Each row is a point on a landscape with many peaks, with its height.
A climber steps from a point to whichever of its 2 nearest points has the largest rise for the distance, and stops where none of them is higher. Distance is the straight distance between rows; heights are no part of it.
K_416: [126 139 167  94 155 174 132 166 168  72 190 122  81 186  95  78  75 106
 130  78 159]  height 68.9
K_917: [142 109  91 168 119  80  81 158 114  91 135 104 166 130 153 124 155 119
 153 156  97]  height 68.0
K_237: [128 136  87 123 142  45 117 123 104 114 149 110 190 143 129 164 108 122
 139 123  73]  height 62.3
K_272: [112  82 109 129  69 110 116 111 150 133 117  96 154 132  96 173 134 171
 172 165 103]  height 75.4
K_426: [121 151 133 148 114  73 139  98 108 169 130 153 137 138 154 162 141 120
  90 153 117]  height 53.4
K_48: [ 95 100 126  88 124 182 145 185 158 110 169 115 107 135 112 126 144 193
 153 137 141]  height 55.7
K_642: [128 155 104  89  99 138 122 152 122 127 126 114 173 155 168 172 105  88
 120 126  93]  height 61.6
K_414: [132 123 126 191 130  97 131 171 129 138 148 137 109 136 161  92 185 133
  82 128 145]  height 49.9
K_754: [151 120 145 212 121 129  80 139 158 100 114  87 111 157 163  91 190 101
  98 144 139]  height 66.8
K_251: [122 106 194  60 109 196 114  77 187  97 169 152  62 169 118 122 110 135
 154 119 151]  height 53.1
K_60: [177  91 129 194  94 146 139 166 182  69 139 114  86 173 153 104 139  98
  51 133 119]  height 54.7
K_627: [114  90 125 149 107  53 122  75 169 100 179 143 132 161 147 182 133 109
  99 181 115]  height 69.7
K_315: [156 140 147 131 141 131 116  72  73 148  66 175 148  81 129 108 116 107
 143 140 136]  height 25.8
K_899: [144 115 122 115  95 137 113 123 107  92 131 147 142 168 184 139 111  64
  97 146 104]  height 62.5
K_834: [133 171 150 147 168 126 122 104 111 110  84 137 129 120 126  76 123  73
  80  90 144]  height 60.7
K_550: [139 152 142 181 125 157  99 175 129 113  86  86 127 118 149  86 173 101
  74 122 138]  height 71.7
K_159: [152 130 114 147 148 119 143 114 143 145  65 114 154  98  54 151  96 149
 176 112  99]  height 71.4
K_685: [103 112 159  56 129 186 101 136 146  88 160 135 122 163 160 145 109 119
 166 126 138]  height 64.1
K_704: [130 171 108 132 153 141 150 167  70 180 107  84 163  47  75 117 161 175
 153 112 135]  height 15.9
K_522: [117 136 130 160 136 134 167 151 155 127  98 119 108 124 101 103 126 132
  86 108 144]  height 41.8
K_291: [134 100 122 128 136 101 135  99 170 101 159 130  97 155  86 122  81 128
 119 117 128]  height 65.2
K_49: [118  70 169  92  71 198 123  93 209  78 139 115  93 172 137 127 124 113
  92 155 135]  height 56.4
K_653: [115 147 111 166 130  97 155 181 113 149 123 149 138 127 137  91 125 128
  81 111 124]  height 47.0
K_409: [105 154 110 116 128 114 190  77 113 172  87 135 129  84  94 129 112 116
  78 124 135]  height 75.7
K_487: [144 161 143 132  79 127 104 110  86 208  93 145 152 101 159 195 153 109
 160 135 105]  height 56.5
K_50: [112 155 132  87 159 116 120 109  88 146 150 151 125 118 176 115 125 103
 130 102 130]  height 77.4
K_126: [131 159 119 109 156 153 189 131 101 166 103 134 142  73  79 110 118 137
 118 103 126]  height 60.3
K_520: [103 100 171 112  63 189 111  89 185 111 117 134  77 133 131 126 139 148
 100 171 170]  height 52.7
K_484: [149 127 153 142 117 153  98  75 116 141  85 154 108  91 118 117 135 142
 169 144 153]  height 32.0
K_808: [118 171 125  71 125 180 144 132 139 175 119 127 116 136 141 186 111 129
 170  98 126]  height 72.0
K_397: [109  97 140  81 127 154 173 105 110 118 163 183  88 128 127  92 101 156
  94 139 150]  height 70.7
K_631: [144 145 126 149 148 122 133 113  77 164  93 136 156  61  91 113 129 193
 152 133 128]  height 24.7
K_897: [115 130 102  90 139 165 118 148 147  95 135 104 129 148 122 149  87 118
 160 115 114]  height 66.0
K_363: [104  97 132 116 107 148  86 164 166  99 156 105 112 157 154 147 153 162
 149 146 148]  height 60.4
K_806: [158  95 140 183 172  81 119 105 153 107 122 154 124 157  95  97  84 114
 109  93 118]  height 63.5
K_241: [131  76 132 171  92  97 110  87 201  91 155 125  89 185 133 151 131 119
 111 159 121]  height 71.1
K_852: [102 109 101 117 127 134 149 140 137 118 149 107 110 113  96 106 139 200
 127 154 152]  height 49.2
K_267: [126 201 159 151 134 129  93 128 106 173  89 116 138 134 163 153 168  78
 134 114 151]  height 70.2
K_713: [176 105 131 152 160 129  98 124 112 102  83 152 149 106  88  95  70 123
 174 127 120]  height 80.5
K_57: [ 94 165 103  83 146 149 129 151 122 143 122  83 159 118 112 163 105 128
 161 105 134]  height 68.7
K_86: [117 124 125 171 112  68 114 124 128 141 160 131 128 151 174 149 197 136
  86 154 133]  height 51.8
K_199: [173  97 154 171 136 114 114 135 156  76 128 136 118 167 127 110 107  91
 120 124 106]  height 63.2
K_448: [ 69 146 112 137 115 162 122 170 152 139 140  73 126 112 103 127 160 161
 129 144 165]  height 42.6
K_684: [152 129 114 182 110  37 123 153  88 183 114 120 194 121 127 153 155 130
 152 121  81]  height 60.1
K_970: [103 114 124  47 110 151 149  55 105 128 130 148 133  96 112 170  95 152
 154 157 126]  height 80.2
K_250: [145 123 106  96 142 117 122 110  60 170 133 125 162  49 113 117 160 185
 198 135 104]  height 32.4
K_926: [128  81 151 131 109 163  96 143 208  70 156  99 108 179 160 121 147 113
 112 143 130]  height 58.4
K_966: [ 99  91 157  71 125 185 130  91 158 101 132 157  69 128  90 121 113 178
 168 140 168]  height 47.7
K_499: [123 143 106 137 117 100 163 201  66 182 162 139 155  95 137 122 150 180
 144 118 101]  height 7.9
K_829: [127 108 116  75  83 165 163  95 112 136 114 163 133 109 127 146  98 112
 121 158 110]  height 83.6
K_480: [104 144 122 143 128  91 125  70 116 178 124 135 112  84 117 142 176 173
 146 151 155]  height 30.2
K_919: [127 138 107  62 150 149 196 168  90 162 150 134 131  72  76 135 131 170
 145 119 134]  height 45.9
K_782: [117 110 147 100 150 161 110  79 132 138 125 162  77  93 124 117 146 170
 177 133 170]  height 39.5
K_133: [129 142  98 166 141  52 156 130 137 122 112 103 170 122  95 124 100 102
  66 116 103]  height 61.3
K_784: [181  95 114 182 140 113  99 191 141  66 118 118 167 148 119  75 109 107
 128 128 109]  height 62.4
K_553: [140  81 132 153 106 142 139 138 178  43 171  78  91 170 150  94 130  62
  51 129 121]  height 55.3
K_335: [180  65 130 152  88 138 112 131 122 101 128 173 126 165 177  99 135  89
 114 160  97]  height 63.3
K_384: [ 84 158 108 115 169  84 109 118 133 141 168 120 143 161 158 196 130 119
 170 104 138]  height 71.3
K_742: [126 131  97  69 137 169 162 122  82 170 123 114 140  56  85 158 132 188
 190 134 109]  height 37.8
K_858: [136 180 101 129 148 128 151 217  87 190 139  96 159  92 117 136 152 161
 151 100 125]  height 10.6
K_889: [135 155  88 138 160  78 131 156  96 113 127  85 195 110 116 132 119 113
 122 107 114]  height 64.0
K_217: [144 111 102 146 136  83 164 154 102 161 167 164 120 116 133 111 168 184
 126 134 118]  height 5.8
K_380: [158 120  97 139 115  70 144 153  83 154 135 141 179 147 145 154 117 107
 137 111  74]  height 61.4
K_511: [151 146 116 150  84  86 130 128  88 198  79 125 189  93 119 173 153 123
 142 147  90]  height 58.3
K_473: [143 103 151  92  62 181 146 133 141 139 124 166  99 166 144 146 114 115
 115 153 124]  height 79.9
K_705: [128 168 122 136 182  68 103  95 103 135 109  97 193  97 112 145 113  95
 158  84 116]  height 66.7
K_246: [145 151 140 160 116 172 108 189 105 160  71 118 131 109 144  97 166 126
 128 125 145]  height 81.9
K_309: [117 147 141  84 161 145 147 132 137 119 163 150  90 152 168 125 126 105
 114  93 150]  height 74.0
K_254: [144 163 121 189 199  67 112 127 140 146 114 116 136 133 105 104 142 159
 126  93 139]  height 42.5
K_508: [112 152 115 171 202 105 112 151 134  95 140  78 139 131  96  77 119 131
 127  92 153]  height 46.9
K_338: [108  98 109 146 130  75  62 123 147  91 157  87 146 145 138 136 159 145
 142 161 131]  height 66.4
K_583: [163 102 146 131 147 144 123  90 109  80 103 158 106 130  87  72  44  94
 136 109 129]  height 85.9
K_612: [128 114 169 153  93 168 114 122 213  65 151  65  86 175 167 111 158  89
  47 139 152]  height 56.6
K_6: [143 114 122 149  92 145 109 165  94 136  93 128 152 110 148 128 147 125
 158 144 115]  height 72.2
K_84: [132 149 133 132 157 165 159 192 124 135 112 118 133 106  92  89 111 138
 127 108 159]  height 45.3
K_657: [156  98 130 148 131 114 141 155 118  92 148 171 109 163 161  90 123 109
  82 134 108]  height 64.2
K_646: [123 141 157 103 161 126 138  96 171  93 183 137  78 165  95  87  64  93
 133  86 138]  height 66.9
K_87: [ 83 108 113  77  99 145 122  92 156 111 127  98 148 125 109 177 104 149
 155 169 122]  height 77.6
K_708: [147  98 138 127  69 161 133 194 122 156 109 159 113 145 161 131 157 137
 134 157 113]  height 76.4
K_107: [120 158 113 107 182  76 114  61 109 147 141 126 142 100 115 180 103 121
 174  99 124]  height 69.1
K_748: [ 95 158 127 152 148 107 127 127 135 157 118  95 117  84 124 119 170 160
 124 126 163]  height 35.7
K_401: [137 137 137 181 190 107 135 115 126 102 104 113 149 105  82  59 109 112
  88 103 150]  height 53.3
K_717: [106  81 194  46  93 190 133  97 219  67 180 121  82 194 112 125  99 136
 113 139 133]  height 54.8
K_326: [114 151 104 128 129 109 140  85  97 143  84 110 186  73  99 138 110 121
 101 137 118]  height 84.0
K_594: [141  62 136 152  68 129 102 107 179 112 121 115 115 163 114 141 110 150
 143 167 117]  height 73.0
K_155: [123 149 118 119 123 146 124 178  99 124 141 125 125 138 209 101 161  94
  99 129 124]  height 67.0
K_903: [121 123 124  84 159 130 151  57 109 128 169 187  96 104 116 109  98 125
 123 119 140]  height 76.6
K_295: [133  74 119 123 114 140 167 166 121  98 160 143  94 129 130  85 120 147
  76 146 137]  height 66.1
K_333: [ 82 155 115  91  98 157  87 136 120 121 118  93 154 146 198 171 133  81
 137 144 131]  height 60.6
K_178: [137 112 150 101  94 152 130 122 148 153 112 186  94 159 150 195 114 137
 164 131 123]  height 77.3
K_323: [126 190 123 130 162  96 100 145 129 145 128 119 151 147 157 158 138  94
 147 105 134]  height 73.5
K_835: [127 123 123 140 152 115 167  84 105 158 129 184  87  79 105 109 144 193
 135 140 144]  height 21.9
K_298: [113 138 110  97 141 133 147 103 132 157 142 162 106 151 119 178  95 129
 172 107 121]  height 74.5
K_638: [105 156 165  75 116 179 161 148 164 115 170 132  64 172 129  97 110 112
 116  94 149]  height 71.2
K_113: [ 92  99 136 164 119 108  88 114 181 103 156 100 104 161 145 137 178 182
 130 169 149]  height 63.6
K_352: [134 161 142  96  94 118 138  86  96 174 119 181 139 127 172 186 136 109
 121 153 132]  height 54.9
K_678: [143 133 114 142  93 151 125 237  95 104 147 107 129 140 177 114 165 117
  85 141 114]  height 65.1
K_193: [133 136 120 181 154  95 156 132 133 140 111 133 119 125  62 114 127 172
 121 120 136]  height 37.0
K_562: [147 135 127  85 170 142 164  99  73 152 132 185 130 106 133 122  96 125
 149 107 118]  height 84.6
K_609: [103 151 138  96 108 162 103  95 103 151 102 108 140 112 162 148 156 109
 135 153 132]  height 59.1
K_52: [152 119 119 158 122 109 113 108 123 129  75 115 167 115 104 131  97 107
 136 126 109]  height 78.5
K_327: [111 151  96 136 150 133 157 119 163 154 106  83 128 110  51 163  93 126
 140 107 125]  height 63.4
K_402: [146 156 137 122 162 130 111 159  68 139 121 175 135 119 191 115 158 115
 132 108 121]  height 71.9
K_659: [140 177 166 186 166 123  92 121 114 139  80 147 148 132 161 120 141  63
 115  85 138]  height 65.9

Call two points neighbours if one is among the 2 nearest of the other. Go from one point of each pair to the other, from neighbour to neighbour, staying as high as possible. Name the lowest point that can't be avoided.
K_50 / K_326 -> K_806
K_326 / K_583 -> K_52
K_246 / K_829 -> K_6

For each start below, name the point where the climber stops.
K_653 -> K_323
K_748 -> K_246
K_193 -> K_323
